Each row is a point on a landscape with many valleys, with its height.
From any point a ball rolls to the lowest of the 2 points nearest to it. It stops when none of these is lower. Distance is the straight distance between rows; heights are no part of it.
J_179: [140  61 155 107 115 154  96 158 168 149  74 129 136 156 123 101  96 153
 131 121 149 105 154 122 128  86 104 107 145 106 139 112 130 117]  (h 435)
J_238: [ 82 171 142 146 170 133 181 154 103 136 167 103  97 124 154 112  82 117
 173 130 159 161 172 158 161 160 144 106 138 134 192 101 110 165]  (h 503)
J_289: [182 151 166 119 185  96 129 129 126  94 127 115 151 112 115 108 126 170
 166 109 115 141 126 150 138 125 155 119  92  88 157 168 125 123]  (h 389)
J_801: [113  82 137 106  85 137 122  84 157 149  67 186 159 125 164 132 140  86
  85 141 112 115 147 112  90  93  84 143 142 154  57 126 128  84]  (h 453)
J_388: [147 117 130 160 113 147 102  69 183 123 127 137 100 136 182 204 100 134
 155 138 106  72 125  94 117 139 145 151 150 190  87 158 129 132]  (h 676)
J_973: [163 149 118 119 122 169 145 129 127 131 136 124 117 184  97 119 120 186
  99  64 105  93  64 123 158 151  82 150 131 110 137 154 162 126]  (h 534)
J_70: [160 103 136 128  58  97 102  71 148 130 139 158 126 119 188  80 111  99
 131 101 143  77 152  94 111 130 158 139 151 128 108 142 123 111]  (h 397)
J_738: [117 100  82 145  62 147  91 159 125  92 144  79 112 117 141 145 166 127
 143 140 140  80 128 106  98 106 140 152 153 130  98  78 119 109]  (h 447)
J_946: [159 108 128  91 133 159 199 115 139 134  94 163 161 114 101 187 161 128
 140 178 100 123 114 165 118 138 132 141  90 155 113 148 137 103]  (h 304)
J_458: [128 167 151 201 143 123 111 108  94 116 162 139 150 123 116 162 143 160
  74 111 124 142 122 128 142 188 121 135 125 111 117 153 138 145]  (h 410)
J_428: [120  45 109 119  86 144  94 133 137 162 106 147 148 113 133 169 164 107
 116 148 123 102 129 102 112  77 121 158 132 181  95 123 118  99]  (h 473)
J_136: [141 144 130 140 108  95 174  80 115  95  92 123 120 124 150 178 165 160
 159 123  97 153 192 119 120 169 138 140 103 127  75 138  96  99]  (h 446)
J_297: [104 181 114 163 122  93  89 118 100 124 162  84  89 117  70 140 169 163
 109  93 141 137  82 101 154 168 151 150 118 110  51 109 100 137]  (h 496)
J_304: [138 148 110 121 127 189 140 149 128 131 103 149 133 191  89 145 147 160
  89 104  78 130  92 140 142 156  40 138 105 118 118 148 188 135]  (h 514)
J_808: [153  68  75 131 142 159 111 208  88 151 162 117 174 125 108 119 139 115
  86 113 110 150  96 129 154  83 101 155 157 128 192 149 153 128]  (h 584)
J_477: [115 210 176 122 192 120 168  83 152 137 110 160 137 112 145 108 116 119
  77 122 156 119 150 149 132 188  98  77 152 101  82 166 136 161]  (h 388)
J_449: [134 121 129 140 125  99 180 109 103  58  89  91 160 116 144 144 174 184
 135 101 107 156 127 114 117 130 132 152 142 121  87 128  80  55]  (h 463)
J_974: [149 122 110 154 112 121  83 177  97 156 141 118 124 137 129 167 110 119
  89 104 119 151 139 124 180 104 138 125 123 140 182 140 142 168]  (h 554)
J_189: [116 118 128 121 178 135  58 214 117 177 127 123 136 105  71 133 128 106
  90 161 147 181 144 150 144 113 111 101 132 100 119  99 144 191]  (h 513)
J_85: [141 171 107 119 137  97  68 169 112 111 181  69  98 108 113 118 145 117
 153 112 119 136 128 124 154 115 168 124 119 101 126 104 111 192]  (h 259)
J_118: [164 148 135 151  68 153 112  47 177  96 106 130  66 166 191 174 102 135
 159  99 120  60 126  69 111 143 133 147 141 137  67 142 153 119]  (h 668)
J_776: [ 75  90 134 184 107 160 134 105 115 172 109 185 124 161 168 146  88 116
  86 139 126 166 171 111 128 125  72 143 170 153 161 110 155 103]  (h 550)
J_842: [111  97 141 139 175 141 123 198  99 179 131 101 133 155  50 121 105 191
 106 109 170 155 113 138 173 142 105 116 141  97 134 113 130 135]  (h 552)
J_347: [164 119 172 144 148 149 175  86 162  62 113 143 182 154 197 116  58 135
 128 148 130 149 101 114  82 138 120 145 185 114 167 195 159 109]  (h 248)
J_968: [121 139 110 131 114  95 144 159  59 150 137 133 109 131  89 179 140 138
 143 136 114 190 172 158 170 160 149 113  56 127 165 108 123 155]  (h 511)
J_562: [125 173  86 120 123 120  69 144 102 144 167 115 103 135  77 139 178 125
 119 103  94 118  90 124 138 138 106 148  91 129  71 117 140 161]  (h 512)
J_433: [124 158 135 108 153  84 178 136 107 154 123 155 118 123  98 195 132 112
 137 142 120 180 130 171 162 172 175 105  47 156 144 156 110 143]  (h 490)
J_540: [102 128 134 136 207 127 103 169 138 101 129  75 154 105 114  84 139 134
 160 139 115 191  90 146 111  76 128 134 154 104 151  97 110 117]  (h 518)
J_338: [119 136 119 159  84  70 155  87 142 125 102 129 105  98 189 203 131 112
 103 118 150 172 179  89 157 148 171 120 144 171  77 144  73 125]  (h 426)
J_605: [111 179 167 140 203 106 114  86 138 123 119 152 150 113 127  72 130 137
 118 113 102 148 145 156 118 143  94 105 126  99 103 137 145 142]  (h 350)
J_919: [110 170 157 139 143 113 121  90 164 101 119 136 124 138 192  30  84  93
 132 108 141 124  93 114  96 104 116 119 157  97 167 114 134 112]  (h 261)
J_787: [ 97  85 144 112 110 181 171 144 110 146 126 163 181 145 101  86 115 131
  87 164 175 113  82 139 102 122 110 130 168 110 181 121 140  81]  (h 498)
J_501: [161 126 108 135 149 146 106 184 102 148 162 129 164 139 126 159 120 108
  60 110 107 165  67 127 182 112 123 133 130 153 212 171 161 168]  (h 569)
J_871: [117 111 137 133 126 178  90 146 155  88 125 141 142 130 136  68 121 113
 180 163  92 123 140 156  64  91  79 127 117  91 167  99 166 101]  (h 81)
J_781: [157 151 104 139 116 100  62 186  99 114 165  89 138 106 129  78 138 101
  85  79 115 138 140 137 148 110 133 111 143  79 117 129 125 193]  (h 214)
J_610: [ 92 165 152 167 103 139 131 121 137  96 109 118 115 138 145 122 138 141
 114 135 156 138 139 118 123 161 117 116 146  98  98  79 122 126]  (h 510)
J_717: [146 162 126 118 108  74 157 101 116  96 117 125 110  83 138 173 182 119
 167 134 128 142 164 131 125 151 190 122  75 133  83 127  86 127]  (h 459)
J_775: [ 92 193 147 177 165 124 105  90 108 134 139 138 138 133 122 101 141 144
  63  87 102 149 106 127 128 163  80 131 140 101  80 140 144 134]  (h 385)
J_800: [109  82  93 175  61 156  79 110 126 104 153 131 120 122 153 179 142 125
 163 161 102  89 153 111  82 129 135 164 126 169 128 101 153 105]  (h 433)
J_294: [134 136 186 120 162 125 151 115 163  94 115 135 148 121 154  36  82 139
 121 133 189 110 107 128  98 113 148  83 162  63 171 123 123 123]  (h 217)
J_98: [130 166 131 102  84 109 148 136 144  94  95  93 112 122 140  95 143 115
  71 123 209  96  58  87 109 120 154  98 158  68  87  83  99 134]  (h 574)
J_262: [191 151 122 127 116  99 121  76 136 134 125 154 130 157 163 167 124 137
 114  73  68 140 182 118 157 166 109 137 106 148 110 195 140 147]  (h 441)
J_444: [137 134 132  97  99 117  67 137 120 118 111 141 124 121  73 105 189  98
 153 166 125 138 105 129  88 116 136 117  52  92 106  75 144 133]  (h 528)
J_557: [ 90  80 102 101 109 148 136 129  99 182 159 157 157 118  91  67 145  91
 107 145 164  82  86 130 110 103 126 133 152 134 140 100 121  89]  (h 476)
J_282: [ 94 104 151 189 148 133  56 116 124 106 161 141 162  77 132 105 135 109
 135 175 135 123 143 140  80 113 129 136 150 120 135 102 138 114]  (h 547)
J_281: [184 144 192 141  96 101 127 126 142  77  91  99 131 164 165 147  72 162
 154 136 152 169 160 108 132 146 188 105 108  81 178 127 115 137]  (h 648)
J_592: [170  63 123 132  99 124 120 133 105 134 111 144 174 149 104 183 152 175
  87 114 100 141 105 111 144 123 130 161 101 145 133 166 129  91]  (h 508)
J_839: [114 118 130 123 150 142 194 172 107 133 159 114 129 107 124 142 104 128
 160 158 179 116 184 171 149 177 161 111 130 127 165 120 105 149]  (h 477)
J_958: [135 104 115 145 125 153 131 127 117 143 106 153 158 165 129 176 149 163
  78  95  72 154 126 126 162 132  63 170 119 158 125 154 160 113]  (h 492)
J_991: [ 97 107  81 158 118 118 115 137 122 113 153  63 107 111 122 114 155 168
 155  89 121  97 118 105 125 115 114 158 169 138  73  97  96 102]  (h 462)
J_766: [165 132 119 131 153  85 163  95 114 114 156 125 122 123 131 180 127 160
 198 114  70 156 160 133 152 150 160 156  69 162 171 166 110 115]  (h 627)
J_504: [124 101 114 120  83 141 165 143 106 127 121 109 130 148 134 147 111 142
 159 150 125 137 105 124 127 107 156 149 120 160 200 107 115  95]  (h 436)
J_752: [181 108 106 119  30 153 106 101 171  85  77 131 105 173 185 148 114 129
 125  86 101  57 112  83 111  97 105 155 140 134  84 144 156 100]  (h 661)
J_569: [137 128 136 190  93  87  33 134 129  72 143 111 125  78 168 118 160 113
 117 122 146 123 185 110 107 120 145 112 134  93  88 110 128 158]  (h 560)
J_159: [ 99 160 134 126 142  97 112 131 150 160  70 126  79 139 129 209 114 124
  79 112 124 189 132 113 172 130 133  95  97 165 100 149 109 170]  (h 411)
J_205: [ 93 181 124 125 146 101 105 106 126 157  92 159 129 113 121 189 164  92
  44 141  94 183 127 128 133 149 104  89  94 161  71 166 135 182]  (h 440)
J_172: [ 77 100 146 161 154 137 167  81 130 172  90 182 166 129 144 151 115 133
  93 159 116 190 163 141 127 150  97 139 133 167 131 132 122  89]  (h 541)
J_30: [104 150 152 109 135 193 231 125 128 126 111 154 159 153 104 103 117 131
  94 170 173 101  70 144  98 153 102 120 162  94 142 116 148 102]  (h 517)
J_157: [124 214 109 116  95  65 163 106  99 108 124 100  83 154 156  71 120 131
 101  41 121 142 110  98 165 130 127 112 135 101 128 132 107 142]  (h 594)
J_125: [113 154 141 184 132  91  68 112 131 121 137 129 117  66 157 167 149 105
 103 141 128 162 212 123 135 160 138  96 130 129  78 128 113 174]  (h 568)
J_671: [ 78 186 140 154 145 104 148  97 135 135 128 106  76 115 143  98 122 137
 103  99 168 137 141 110 145 158 116  91 164 114  85 109 100 142]  (h 524)
J_890: [129 202 163 138 211 105  93 105 148 108 157 124 124 112 149  29 102 110
 138  93 126 118 107 134 121 129 127 103 147  83 143 134 130 160]  (h 307)
J_59: [ 99 185 128 117 142  78 166  95 104 150  95 174 134 113 112 180 149  75
 101 169  90 205 156 151 126 167 122  98  70 149 112 146 126 142]  (h 468)
J_751: [153 139 125 113 130 146  77 140 122 136 176 145 134 130  93 117 134  93
 155 167  95 118 123 154 122 106 136 136  79 136 190 129 161 151]  (h 316)
J_420: [141 155 106  84  97  72  82 116 123 157 128 105  56 157 102  77 132 150
 150  56 120 110 103  99 163 110 139 120  86 118  94 110 116 147]  (h 615)
J_541: [131 133 142 114 177 175 170 135 177 154 106 148 117 147 146 185  81 117
 140 162 111 133 164 160 166 138  95 112 114 164 160 147 164 178]  (h 495)
J_767: [157 136 143 139 141 138  84  55 174 144 155 178 118 124 141 127 104 114
 157 139 105  58 101 112 103 126 145 146 110 170 104 165 157 128]  (h 685)
J_321: [154 117 129 148  69 101  68 166 115  85 105 116 151  99 115 153 184 130
  82 137 143 136 156 121 113 132 140 107 112  73  67 102 115 140]  (h 551)
J_272: [112 128 154 156 155 110  94 133 157 131 123 117 121  88 141 184 145 117
 112 154 169 120 139 123 138 140 170 106 144 146  69 126  99 161]  (h 577)
J_76: [145 130 163 122  95 138 180  99 133  62  97 157 183 167 182  87  79 114
 120 149 111 183  82 125  71 103 115 162 140 103 209 147 148  64]  (h 287)
J_252: [130  40 123 161  86 102  82 118 103 140 136 129 133 131 129  96 124 193
 133  84 135 104 145 102 123 110 141 149 151 126 132 133 111  71]  (h 471)
J_328: [132 113 121 164 141  97  32 167  93 147 160 126 144  88 143  73 133  82
  89 108 134 142 136 124 133  82 130 123 151 105 143 116 126 153]  (h 165)
J_301: [109  99  88 148 143 117 149 165  86 111 171  93 146  83 149 104 149 110
 169 141 113 139 156 143 119  85 133 146 154 156 172 117 104 109]  (h 586)
J_837: [167 125 128  71 103  77 151  77 126 139 109 163 123 116 133 143 155  94
 186 151 109 114 161 131 115 120 173 127  58 149 120 123 110 103]  (h 474)
J_277: [ 91 109 105 183 127 161 120 199  68 142 131 126 146 110 143 143 136  93
  94 161 147 173 176 151 133 139  98 124 168 105 175  79 146 149]  (h 650)
J_494: [194 119 167 115 145 168 150 127 185  63  94 153 203 151 186 119  91 128
 114 137  95 159 148 156 103 127  72 136 147  77 163 207 176 118]  (h 250)
J_963: [142  65 169 135 139 175  79 149 186 120  84 107 103 170 112 152  83 207
 154 142 147 103 129 114 123 116 124 108 128 116 139 117 148 131]  (h 416)
J_977: [193 113  83 111  85 140 102 153 129  79 161  95 132 139 129 120 139 136
 155 100  79  97  89 119 128  84 149 155 120 124 178 170 141 119]  (h 647)
J_509: [166 166 132 112  67 123 195  51  93  89 146 163 139 160 168  97 113 106
 145 120 131  98  89 101  89 149 150 150 129 113 162 145 152  79]  (h 358)
J_61: [161 114  98  52 107 135 181 141 137 129  69 139 138 111 109 171 182  97
 166 165  84 126 170 166 109 116 115 119  80 163  78 126 129 123]  (h 256)
J_195: [170 139 118 132 153 115  89 105 148  94 180 118 142  90 137  65 155 111
 159  95 114  40 117 138  94 133 134 130 144  98  90 157 142 125]  (h 706)
J_273: [101 183 151 112 189  86  97 111 151 155 172 140  86  87 120 105 129  76
 141 146 166 109 124 139 139 149 171  92 110 134 117 135 114 185]  (h 333)
J_536: [144 163 120  70 135  84 135 145 146 124 126  73  58 158  87 102 111 173
 193  69 163 120 100 119 164 136 173 120 100  97  85 109 103 143]  (h 623)
J_259: [112 144 153 126  66 131 135  68 151 148 100 205 134 139 166 117 123  72
  68 147 166 118 135 104  95 144 109 110 141 126  96 122 134 121]  (h 434)
J_456: [120  86 155 151 183 119  94 132 115 105 142 129 180  80 100  93 152 145
 154 165 117 150 111 144  73  80 132 143 120 118 158 122 124  76]  (h 535)
J_292: [122  89 150 129 130 160  94 200 119 174  97 140 142 152  65 157 119 129
  85 162 158 168 127 140 153 131 116 105 113 101 157  99 145 151]  (h 533)
J_318: [153 165 119  51 102 127 158 107 143 134 130 160  91 149 121  94 129  80
 190 147 137  84 112 120 112 108 151 120  82 138 139 104 139 129]  (h 497)
J_249: [ 50 137 129 149 149 167 162 127 116 178 118 145 114 159 125 112 106 119
  91 126 127 146 130 143 144 138  62 124 171 148 127  85 147 127]  (h 526)
J_620: [116 127 110 140 117  80 141 108 130 160 112 133 140  84 160 211 145 101
  60 110 134 140 166 121 172 139 142 125 146 195  65 180  83 137]  (h 443)
J_96: [113 137 119 119 115 143 223  89 130 130 116 143 125 119 169 161 126 119
 127 134 143  95 150 127 124 161 130 137 164 164  87 137 116 107]  (h 351)
J_43: [130 135  84 124 118 180 124 155 111 142 208 132 124 129  97  97 141  78
 147 157 116  81 137 156 110 157 111 137 131 118 149 116 155 156]  (h 371)
J_413: [ 62 145 101  96  98 139 198 130 102 142  85 102 103 157 105  97 142 146
 130 118 139 147  93 117 133 114  99 149 141 127 114  65  92  87]  (h 481)
J_447: [116 131 110 150 135 104 140 134 100 123 148  80 126 101 112 174 166 172
 119  95 138 128 120 115 158 143 157 160 140 149  79 131  82 114]  (h 480)
J_553: [169  52 151 129 128 179 121 134 192 104  99 117 111 150 132 211  87 189
 173 185 138  83 107 121 105 132 153 133 137 154 149 155 160 134]  (h 398)
J_177: [139 133 100 103 143 144  83 154 126 148 173 107 111 146  96  73 115 109
 175 112  83 126  92 134 135  79 114 152 123 122 170 106 136 136]  (h 268)
J_679: [ 95 100  84  79 110 180 199 154 117 141 102 108 112 156  93 117 126 137
 166 154 102 138  94 142 121  93  89 159 127 163 159  87 132  79]  (h 458)
J_633: [ 74 162 113  94 116 108 165  85 118 187 122 172  93 120 108 140 158  98
  94 118 154 115 115 124 131 164 111 115 113 167  50 132 106 129]  (h 491)
J_333: [ 81 116 128  95 161 139 210 152 160 174 105 124  98 133 119 180  95 119
 135 132 173 119 118 146 166 135 137 122 134 172  89 126  96 145]  (h 418)
J_298: [153 139 127 112 152 125 115 107 138 134 155 122 114 143 146  60  95 130
 160  78  87  81 125 133 135 104 109 133 130 142 166 150 135 134]  (h 213)
J_5: [149 165 167 116 179  76 127 126 130 139 135 126 116 107 117 132 109 136
 136 106 157 138 118 133 160 151 177  96  97 116 127 174 106 147]  (h 362)
J_617: [131 193 131 130 164  99  68 148 126 134 174 114 116  95 133 137 134  67
 107 140 131 130 143 139 139 137 157  84 114 131 128 137 129 216]  (h 301)
J_880: [154 123 120 125 135 161 160  92 159 154 126 167 121 170 161 176  90 135
 116 103  91 105 144 127 175 143  98 140 128 185 144 182 160 158]  (h 466)
J_330: [ 75 169 126 111 161 136 156 114  98 158 140 124  83 169  58 104 133 167
 179 131 114 165  95 140 138 155 101 145  76 132 126  86 132 107]  (h 437)
J_804: [115 173 188 148 127 111 169  47 160 129  95 175 129 129 188  92  95 105
  70 125 177 148 135 104 106 174 123  92 174  98  97 149 127 123]  (h 415)
J_253: [101 119 139 161 172 152 159  99 139 152 130 166 141 111 141 174 126 122
 143 164 118 136 204 154 133 171 107 118 126 154 135 127 139 142]  (h 522)
J_237: [184 159 138 111 143 120 135 106 142 104 113 143 142 139 128 152 150 147
 121 104  95 118 139 125 136 152 123 116 100 112  98 168 147 137]  (h 419)
J_835: [ 93 126 131 124 162 103 125 114 103 191 114 134  92 166  66 142 114 175
 149 103 122 173  83 118 171 121 128 156  78 166 130 118 110  97]  (h 408)
J_25: [108  70 131 146 177 173 148 163 119 144 116 103 155 146  89 128 120 204
  85 120 160 122  89 146 150 151  93 139 176 110 132 140 143 105]  (h 538)
J_858: [150  33  91 110  93 102 112 155  94 140 132 106 115 128 109 106 140 178
 176 100 128  92 173 116 141  91 145 142 125 137 137 120 107  97]  (h 483)
J_353: [153 113 116 126 162 112 140  82 163 103 133 109 112 124 192  62  82 160
 192  69  83  79 137 128 115  95 119 137 169 158 142 177 124 111]  (h 154)
J_451: [163 110 140 121 165 130 136 110 151  94 146 120 138 112 130 139 113 153
 180 156 122  96  65 115  97  95 181 152 129 164 166 176 124  96]  (h 558)
J_815: [150  93 145 114 152 169 101 192 152 121 116  96 145 142 111  83 106 156
 115 121 160 118 166 155 140 112 104  94 166  70 155 131 140 152]  (h 457)
J_922: [103 125 150 120 198 151  96 198 141 152 110 104 137 113 105  95 109 126
  96 145 165 165 185 162 148 129  87  76 168  82 117 106 137 183]  (h 487)
J_892: [ 81 131 139 128 169 135 204 119 158 128 108 122 127 106 175 174  85 118
 147 151 148 142 122 130 143 128 144 139 161 191 134 144  99 127]  (h 386)
J_725: [131 163 118  61 107 136 199 121 135 128  62 147 126 127 133 148 165  92
 114 137 129 106 158 140 115 146 121 105 125 135  67 120 125 138]  (h 308)
J_989: [142 103  90  92 151 169 118 205 131 131 159  91 159 117 100 129 139  94
 115 153 122 134 108 159 141  91 100 136 162 112 160 131 140 154]  (h 601)
J_250: [ 99  44 107 137 121 145 107 135 120 156 143 126 133 127 118  67 114 146
 130 106 132  77 118 126 101 101 109 144 177 140 139 122 132  82]  (h 456)
J_369: [144 192 128 114  69  92 164 135 125  82  78 101 122 160 161  81 122 123
  67  80 159 149  85  96 134 108 133 105 138  70 141 107 102 129]  (h 583)
J_780: [ 55 142 149  96 189 153 151 140 135 195  93 161 112 157  97  98  95  96
 120 163 133 160 121 147 139 128  77 100 117 142 145  88 150 151]  (h 499)
J_942: [146 165 135 118 131  86 125 165 135  84 105  38  83 147 125 102 108 188
 148  73 159 139 116 105 159 110 162 106 136  63 114  98  91 136]  (h 631)
J_312: [ 70 147 120 150  70 155 136 127 116 104 112 100 105 158 124 102 133 134
 131 130 157 122  67  96  95 120 117 153 140 100 116  39 120  92]  (h 500)
J_403: [175 107 153 181 123 114 121  90 102 118 168 151 188 126 119 142 148 161
  77 118 155 126 162 130 119 211 146 122 134  92 104 177 134 132]  (h 429)
J_904: [123 136 142 122 191 105 162 144 127 118 112 108 114 111 139 147 119 149
 210 137  77 200 160 159 153  94 134 141  86 166 169 128 105 121]  (h 614)
J_664: [138 142 133 117  92 137  84 142 136 128 122 143 125 126  91 156 172 102
  99 168 146 107 126 122 103 144 132  96 102 100  77  92 142 157]  (h 540)
J_526: [186  73 135 121 168 170 119 120 189 102 104 136 162 106 146 222 141 153
 150 188 105 106 121 129 105 122 147 138 118 159 110 179 144 122]  (h 374)
J_258: [121 154 161 134 152  76 105 111 106 183 111 152 105 131  99 151 119 146
  95  97 123 182 101 109 172 131 150 115  76 155 134 156 109 135]  (h 387)
J_144: [120 100 165 104 144 156 146 128 162  80 111 146 170 116 142  34 108 113
 162 172 156 104 119 153  61 101 120 106 146  76 173 109 144  90]  (h 159)
J_934: [172 157 136 112  53  90 137  35 122 118 152 187 135 149 184  80 110  69
 119  96 130 101 107  86 102 146 157 146 128 127 129 162 132 116]  (h 381)
J_552: [116  89 136 171 120 169  69 150 163  73 121 133 148 126 186 109 100 118
 154 140  92 132 161 133  77  90  87 150 151 115 174 136 173 104]  (h 139)
J_348: [114 139 177 184 114 108 134  77 142 122 102 134 125 136 125 183 119 176
 107 151 168 177 137  95 127 171 160 113 124 110  93 123 104 108]  (h 542)
J_722: [116 149 156 133 155 177 179  92 127 104 144 160 164 111 108 122 128 126
 124 196 167  91  71 134  71 151 141 132 145 117 136 135 146 102]  (h 536)
J_331: [133  80 128  94 138 145 145  92 180 121  99 134 117 121 176  69 105 147
 167 103 117  38 158 120  85  95 103 127 175 149 100 154 130  94]  (h 73)
J_796: [172  83 128 124 154 146 111 130 141 122 131 149 187  91 109 196 176 131
 129 183  77 139 141 145 122 107 135 144  91 163 127 174 142 115]  (h 345)
J_882: [110  88  97 156 150 152 120 149 108 121 174 131 165  82 172 131 127  80
 146 173 108 124 148 141  89  87 129 152 172 179 209 138 138 123]  (h 571)
J_71: [ 93 131 118 137 165  94 173 120 117  81  88  78 138 101 141  85 170 177
 139 100 113 170 140 126 108  98 101 134 165 103  76  98  82  75]  (h 478)
J_68: [104 124 145 162 138 139 179 114 125 124 141 133 149 132 144 185 100 139
 119 165 131 175  81 124 128 130 155 156 129 165 182 138 110 105]  (h 413)
J_472: [110  69 108 191 139 149  48 152  99 136 193 126 153  87 142 108 122  90
 128 158 134  98 125 136  93 103 141 147 165 146 194 127 150 115]  (h 559)
J_340: [164  71 110  96  77 133 115 190 119 109 132  85 102 135  86 120 139 154
 207 152 135 110 147 138 130 103 169 138  95 107 165  90 120 112]  (h 501)
J_898: [138  85 166 160 176 178 119 132 176  94 106 155 188 126 168 109  94 129
 110 147 103 151 156 158  98 107  71 128 168 108 163 167 170 108]  (h 195)
J_619: [139 169 103  89 106 114 165 139 114 105 145  96 118 131 123  86 145 110
 117  99 162  84  91 121 126 132 147 120 159  95  99 105 104 127]  (h 565)
J_56: [147  70 153 163 126 150 102 148 130 131 110 131 173 167 100 154 114 207
  69 121 141 144  80 107 148 129 118 151 137 112 161 162 152 100]  (h 519)
J_152: [133 102 166 172 145 135 116  77 142 157 111 157 133 153  97 170 101 206
 101 124 152 140 108 109 138 171 139 143 110 130 106 159 147  96]  (h 531)
J_132: [171 124 136 145 115 125 110 176 132  88 129  69 116 143 135 134  97 170
 145 115 149 137 132 123 155 111 174 118 119  84 185 113 117 145]  (h 640)
J_47: [144 163 102  85 101  70 115 143  97 154 129 100  96 148 137  71 120 117
 109  51 104 150 115 107 177  83 139 116 105 127 157 122 101 149]  (h 606)
J_516: [105 143 103 116 165  95 147 151 109 106 152  69 110  84 147 115 144 101
 206 136  98 173 164 144 132  86 157 136 115 170 152 104  84 130]  (h 600)
J_507: [142  98 131  70 138 127 109 130 126 188 154 164 125 124  63 100 137 109
 143 135 150  75 138 144 143 139 147 111  86 139 108 133 131 144]  (h 525)
J_903: [105 126 114 137 186 180 157 203 112 137 165 108 173  89 123 141 137  74
 107 186 141 152 154 175 135 132  97 118 177 123 166 106 134 173]  (h 625)
J_426: [ 96 142 114 100 151 118 188 198 117 163 157  97  98 128  97 179 117 112
 146 131 176 140 138 170 175 171 163 114 114 130 123 116  99 161]  (h 451)
J_565: [ 99 128 123  87 116  88 133 135  94 196 149 159 115 116  61 137 145 100
  97 132 175 125 109 133 146 167 167 106  78 141  97 127 104 144]  (h 509)
J_786: [147 129 108 113  92 159 167 152 105 108 135 111 142 156 109 114 134 160
  99 103 152  91 118 129 132 147 112 123 150  89 132 128 125 119]  (h 553)
J_601: [149 160 139 132  69 158 197 104 122  85 114 168 160 179 146 107  98 127
 112 122 116 121 109 132  96 155  99 132 134  84 175 137 165  94]  (h 327)
J_571: [ 95 168 109 114 179 115 142 163 143  97 103  56 120 117 123  90 141 140
 157 111  98 189 119 143 136  79 102 134 155 106  97  85  97 137]  (h 502)
J_611: [117 148 104  92 103 126  47 138 127 192 172 140  80 159  60 100 121  92
 131 109 136  94  87 110 149 134 124 131 107 132  94  90 151 172]  (h 532)
J_498: [136 103  92 157  88 187  98 128 136 102 191 140 115 133 117 149 153 128
 170 156  98  64 131 136  94 154 117 152 128 143 154 128 173 127]  (h 414)
J_288: [188 129  95 110 119 120 149 149  99 101 170 100 139 125 105 164 163 141
 157 119  64 135 106 140 147 106 153 159  82 147 170 163 126 127]  (h 638)
J_241: [125 113 118  81  91 112 117 167 110 137 106 113 105 127  79 138 156 115
 190 180 125 161 144 147 122 108 155 120  54 133 137  56 112 127]  (h 515)
J_853: [177 104 113 109  49 165  71 141 168  98 106 124 105 172 149 145 106 131
 154 113  96  80 102 108 110  76 123 153 106 126 143 136 168 128]  (h 655)
J_291: [129 145 123  47 111 126 112 123 156 187 154 148  96 139  93  80 113  81
 152 137 170  69  96 117 128 120 159 113 113 118 112  97 139 169]  (h 516)
J_772: [116 112 119 153  64  72 101  83 131 127 131 131  93  88 197 128 140  99
 132 125 151 129 196  96 135 130 159 118 143 146 112 112  89 127]  (h 412)
J_741: [ 83 180 133 119 161 142 155 119 108 158 141 160  97 148  89  99 133 108
 152 150  98 158 147 160 130 154  87 116  85 139 149  97 152 151]  (h 465)
J_689: [113  76 114 117  90 106 136  96 124 177 119 154 127 109 128 163 141 125
 126 120 142  96 141 105 142 117 154 149 125 195  84 146  85  88]  (h 489)
J_4: [124 121  84 172 101 115 116 188  52 147 154 100 100 135 120 177 151 126
 139 121 113 176 184 123 170 137 128 140 109 143 171 107 136 160]  (h 537)
J_235: [ 97 139 100 113 112  90 142  99 125 180 100 144 109 109 141 141 166  97
  59  83 128 121 182 118 163 141 109 104 151 180  44 152  97 152]  (h 467)
J_697: [126 132 127 116 146 156 145 126 134  96 163 114 141 114 125 102 128 113
 162 169 150  87  52 129  77 105 161 142 162 129 166 126 132 103]  (h 548)
J_290: [146 124 131 121 147 115  77  85 140 155 167 152 138  88 125 110 155 119
 121 106 124  68 112 126 123 133 138 140 134 152  68 160 126 129]  (h 694)
J_721: [102 126  88 183  87 152  93 195  75 123 176  92 100 116 136 145 131  84
 128 143 149 141 184 124 139 136 123 121 161 116 162  61 129 177]  (h 665)

For each start below, name the point where the ball stops.
J_125 -> J_250
J_766 -> J_136
J_428 -> J_871
J_297 -> J_331
J_942 -> J_958
J_403 -> J_871
J_633 -> J_347
J_189 -> J_61

Call two points neighbours if one is among the 2 nearest of the other. Go from one point of each pair to the other, from neighbour to neighbour, staying as low as possible. Name the highest point that can't be avoided.
J_136, J_871 -> J_507
J_136, J_331 -> J_611
J_347, J_871 -> J_494
